Each scene shows the same named points in several views. A view is turned or mirrored, shifted and resized as a whole, has a little noise and may leave points out.
In the rows, 128 means zero.

Scene 1
View 1
Faf: [143, 158, 134, 133, 141, 118, 120, 134, 139, 145, 134, 135, 133, 103, 138, 146, 105, 139, 126, 144, 122, 109, 137]
Tamo: [133, 124, 107, 124, 118, 138, 170, 142, 138, 148, 126, 137, 151, 139, 109, 170, 134, 103, 131, 169, 99, 96, 144]
bukip: [137, 137, 157, 138, 117, 130, 135, 147, 149, 104, 123, 139, 156, 133, 148, 126, 100, 141, 155, 123, 139, 137, 123]
Vad: [133, 113, 153, 124, 123, 120, 128, 133, 154, 122, 122, 138, 142, 133, 140, 101, 116, 125, 136, 127, 133, 146, 107]
Pof: [133, 116, 138, 121, 126, 120, 136, 132, 150, 137, 124, 136, 139, 128, 131, 118, 124, 117, 129, 140, 120, 131, 115]
pebul: [140, 140, 144, 134, 125, 125, 133, 141, 145, 125, 127, 138, 146, 123, 139, 134, 108, 133, 139, 135, 128, 124, 128]
Dedi: [134, 120, 139, 125, 122, 125, 141, 137, 149, 130, 123, 138, 145, 133, 132, 125, 121, 119, 135, 140, 123, 129, 121]
fefa: [136, 129, 150, 132, 120, 125, 134, 142, 149, 117, 123, 138, 149, 133, 141, 122, 110, 131, 144, 130, 131, 135, 121]
zirab: [138, 140, 135, 131, 129, 124, 134, 138, 143, 135, 128, 138, 142, 121, 134, 139, 113, 129, 132, 143, 121, 117, 132]
Difen: [135, 119, 162, 125, 128, 113, 114, 130, 155, 118, 123, 136, 137, 125, 149, 89, 109, 134, 135, 119, 139, 154, 102]
mar: [141, 141, 144, 126, 146, 106, 104, 123, 147, 149, 132, 135, 122, 99, 142, 111, 111, 135, 115, 134, 126, 126, 117]
Morim: [130, 93, 143, 115, 120, 119, 139, 129, 156, 130, 120, 136, 140, 141, 130, 99, 131, 107, 129, 135, 122, 146, 103]
Tutuf: [138, 132, 168, 134, 126, 116, 115, 138, 154, 108, 124, 137, 143, 124, 156, 99, 99, 144, 144, 113, 144, 152, 109]
View 2
mar: [142, 162, 117, 123, 102, 147, 118, 131, 124, 139, 133, 129, 114, 125, 127, 130, 112, 105, 127, 137, 143, 136, 137]
Tutuf: [132, 150, 118, 132, 123, 138, 130, 128, 104, 123, 145, 128, 136, 140, 108, 154, 117, 117, 130, 159, 158, 152, 147]
Vad: [125, 143, 129, 135, 123, 134, 117, 123, 120, 120, 140, 129, 137, 138, 120, 148, 124, 121, 132, 144, 157, 140, 130]
pebul: [131, 153, 127, 143, 113, 136, 132, 127, 118, 144, 129, 119, 123, 134, 117, 148, 132, 126, 140, 145, 133, 142, 134]
Dedi: [124, 144, 135, 143, 117, 130, 120, 122, 128, 134, 129, 122, 130, 135, 124, 146, 133, 130, 139, 137, 140, 135, 124]
Tamo: [122, 143, 149, 159, 106, 124, 123, 119, 146, 160, 107, 108, 116, 129, 135, 140, 154, 146, 153, 118, 107, 122, 106]
Faf: [143, 165, 118, 135, 98, 146, 132, 132, 121, 155, 124, 119, 109, 124, 122, 134, 123, 115, 135, 138, 125, 138, 138]
Difen: [130, 149, 121, 127, 120, 139, 118, 126, 116, 119, 144, 131, 136, 136, 118, 147, 115, 113, 127, 149, 161, 143, 139]
Morim: [120, 137, 136, 132, 122, 130, 105, 118, 133, 115, 138, 132, 139, 137, 129, 143, 124, 121, 130, 133, 159, 131, 120]
fefa: [127, 147, 128, 143, 120, 132, 129, 125, 117, 133, 133, 121, 132, 138, 116, 152, 131, 128, 138, 148, 143, 143, 134]
Pof: [125, 144, 134, 138, 115, 132, 114, 122, 131, 131, 130, 125, 129, 134, 127, 142, 129, 124, 136, 132, 143, 132, 122]
bukip: [127, 148, 125, 147, 124, 132, 139, 127, 106, 134, 135, 118, 134, 141, 107, 160, 133, 132, 141, 157, 142, 150, 141]
View 3
Tutuf: [126, 153, 119, 145, 136, 132, 118, 135, 128, 122, 108, 118, 142, 123, 135, 131, 151, 129, 128, 100, 118, 130, 152]
zirab: [150, 135, 138, 137, 121, 121, 124, 131, 118, 121, 119, 133, 143, 139, 127, 142, 149, 114, 136, 125, 149, 131, 132]
fefa: [141, 140, 132, 141, 133, 126, 120, 134, 126, 126, 111, 127, 138, 128, 132, 129, 143, 120, 130, 110, 137, 130, 136]
Morim: [154, 128, 128, 134, 124, 138, 119, 122, 126, 120, 127, 115, 137, 122, 144, 122, 112, 138, 128, 111, 136, 123, 136]
Dedi: [152, 131, 135, 136, 125, 129, 122, 128, 124, 124, 119, 127, 138, 131, 134, 131, 132, 122, 132, 117, 146, 128, 131]
pebul: [144, 139, 134, 140, 126, 122, 124, 133, 121, 125, 114, 130, 141, 136, 127, 138, 152, 114, 133, 118, 144, 132, 134]
bukip: [135, 146, 132, 146, 140, 124, 118, 138, 131, 132, 102, 130, 134, 127, 130, 128, 153, 114, 129, 103, 136, 132, 138]
Difen: [135, 148, 120, 140, 127, 136, 120, 130, 123, 116, 119, 113, 145, 124, 139, 133, 139, 136, 127, 106, 121, 127, 150]
Tamo: [175, 112, 155, 131, 114, 117, 127, 125, 118, 129, 126, 144, 133, 145, 125, 135, 129, 103, 138, 138, 182, 130, 105]
Faf: [143, 143, 133, 139, 113, 118, 129, 133, 109, 112, 124, 131, 153, 145, 122, 156, 165, 115, 138, 131, 142, 134, 141]
mar: [139, 147, 125, 138, 110, 128, 129, 130, 108, 105, 130, 119, 159, 140, 130, 155, 157, 129, 135, 128, 128, 130, 151]
View 4
Dedi: [118, 145, 154, 126, 134, 147, 123, 134, 132, 133, 132, 119, 110, 143, 110, 139, 93, 151, 118, 126, 122, 151, 116]
pebul: [99, 154, 158, 127, 136, 146, 130, 143, 136, 126, 128, 124, 115, 120, 122, 130, 94, 143, 106, 145, 113, 157, 124]
Tamo: [111, 126, 192, 132, 157, 117, 162, 130, 125, 152, 111, 142, 79, 152, 102, 141, 45, 144, 117, 86, 115, 196, 97]
fefa: [105, 155, 149, 126, 138, 161, 121, 141, 134, 126, 132, 115, 120, 128, 112, 139, 107, 156, 110, 145, 117, 147, 126]
Tutuf: [103, 168, 128, 122, 124, 172, 102, 146, 142, 113, 141, 107, 138, 116, 122, 134, 131, 154, 108, 173, 117, 124, 139]
Pof: [126, 143, 151, 124, 124, 139, 119, 129, 134, 131, 134, 119, 110, 148, 114, 137, 91, 143, 125, 122, 126, 142, 117]
Vad: [129, 151, 135, 123, 121, 158, 102, 129, 135, 126, 141, 108, 124, 150, 110, 142, 114, 155, 124, 134, 130, 124, 124]
Difen: [122, 159, 127, 121, 112, 157, 97, 135, 140, 117, 146, 108, 132, 133, 123, 133, 123, 145, 120, 156, 127, 117, 130]
Faf: [95, 155, 161, 120, 115, 114, 136, 146, 145, 124, 132, 134, 114, 107, 147, 110, 78, 107, 107, 150, 112, 159, 124]
Morim: [144, 141, 138, 124, 122, 154, 103, 119, 131, 132, 140, 107, 116, 168, 99, 149, 106, 160, 134, 116, 137, 125, 117]
bukip: [91, 161, 149, 127, 148, 175, 123, 150, 134, 122, 130, 114, 125, 114, 108, 140, 116, 166, 101, 160, 109, 151, 133]
mar: [116, 157, 141, 118, 95, 116, 113, 137, 147, 118, 144, 124, 124, 123, 150, 111, 93, 104, 119, 151, 125, 130, 125]
zirab: [104, 148, 163, 127, 134, 132, 136, 141, 136, 129, 128, 128, 108, 124, 122, 129, 81, 133, 110, 133, 115, 161, 118]
View 5
zirab: [127, 127, 124, 123, 128, 136, 113, 129, 129, 120, 114, 129, 119, 125, 138, 130, 137, 141, 152, 139, 130, 142, 132]
Faf: [117, 129, 120, 113, 107, 144, 101, 120, 125, 114, 107, 119, 110, 124, 137, 121, 163, 136, 154, 144, 136, 144, 141]
Tamo: [138, 139, 111, 130, 154, 130, 117, 161, 133, 118, 116, 144, 117, 144, 135, 167, 123, 173, 171, 148, 117, 133, 128]
fefa: [129, 117, 140, 129, 126, 132, 126, 114, 129, 129, 123, 129, 132, 111, 140, 108, 119, 119, 130, 123, 133, 144, 128]
pebul: [128, 121, 130, 120, 128, 133, 115, 121, 128, 127, 120, 128, 122, 118, 141, 116, 133, 134, 144, 133, 132, 147, 130]
mar: [111, 129, 131, 130, 90, 149, 118, 110, 125, 101, 97, 118, 118, 122, 130, 121, 157, 115, 141, 137, 140, 128, 142]
Dedi: [131, 124, 134, 136, 132, 131, 131, 129, 130, 121, 116, 136, 129, 124, 134, 132, 117, 131, 142, 129, 128, 133, 129]
Pof: [127, 128, 134, 142, 123, 136, 134, 129, 129, 113, 111, 135, 130, 127, 131, 137, 121, 127, 140, 129, 129, 125, 131]
bukip: [133, 111, 140, 119, 136, 129, 120, 112, 129, 140, 131, 128, 132, 106, 145, 97, 117, 123, 131, 124, 133, 158, 125]
Difen: [120, 117, 149, 139, 104, 139, 137, 103, 125, 115, 111, 125, 135, 109, 134, 107, 124, 100, 121, 119, 138, 131, 132]
Vad: [127, 118, 145, 143, 118, 135, 141, 114, 128, 119, 114, 131, 137, 114, 133, 117, 113, 109, 126, 118, 133, 131, 130]
Morim: [130, 124, 144, 157, 123, 135, 154, 125, 128, 110, 112, 140, 141, 124, 128, 139, 100, 114, 127, 120, 130, 115, 128]
View 6
fefa: [141, 149, 123, 134, 122, 150, 116, 124, 133, 132, 134, 134, 129, 125, 139, 125, 145, 121, 122, 114, 115, 136, 114]
Morim: [167, 149, 132, 128, 134, 151, 139, 110, 152, 132, 125, 115, 137, 133, 138, 115, 152, 100, 151, 126, 92, 120, 127]
Vad: [149, 152, 123, 130, 128, 156, 131, 115, 134, 125, 130, 116, 136, 123, 135, 117, 144, 112, 134, 114, 100, 122, 113]
bukip: [131, 159, 115, 142, 115, 156, 109, 130, 128, 132, 133, 136, 133, 116, 141, 130, 142, 131, 111, 110, 121, 146, 108]
Tamo: [170, 114, 154, 123, 125, 117, 97, 127, 165, 149, 143, 178, 108, 164, 151, 133, 159, 98, 133, 150, 132, 157, 161]
mar: [139, 120, 135, 108, 133, 136, 120, 122, 105, 106, 151, 131, 106, 135, 118, 111, 131, 101, 128, 107, 106, 100, 105]
Tutuf: [129, 161, 112, 135, 122, 163, 125, 123, 115, 119, 134, 113, 135, 108, 130, 119, 135, 127, 119, 98, 106, 122, 93]
Pof: [154, 139, 133, 124, 128, 143, 122, 118, 138, 128, 135, 130, 125, 134, 136, 119, 146, 106, 135, 121, 107, 125, 123]
Dedi: [154, 140, 132, 127, 126, 143, 118, 121, 142, 133, 134, 138, 125, 136, 140, 123, 148, 109, 133, 125, 111, 135, 126]
Faf: [131, 115, 138, 113, 124, 127, 100, 132, 107, 114, 156, 154, 97, 140, 126, 121, 132, 108, 114, 112, 125, 120, 113]
zirab: [145, 127, 136, 123, 124, 133, 104, 128, 130, 128, 144, 152, 112, 140, 136, 125, 142, 110, 122, 122, 123, 135, 124]

Which points are out of place in each view (at most two, in the order of its rows)? Write none if all are in place.
view 1 -> Faf, Difen
view 2 -> Morim
view 3 -> mar
view 4 -> Vad
view 5 -> Tamo, fefa
view 6 -> Pof
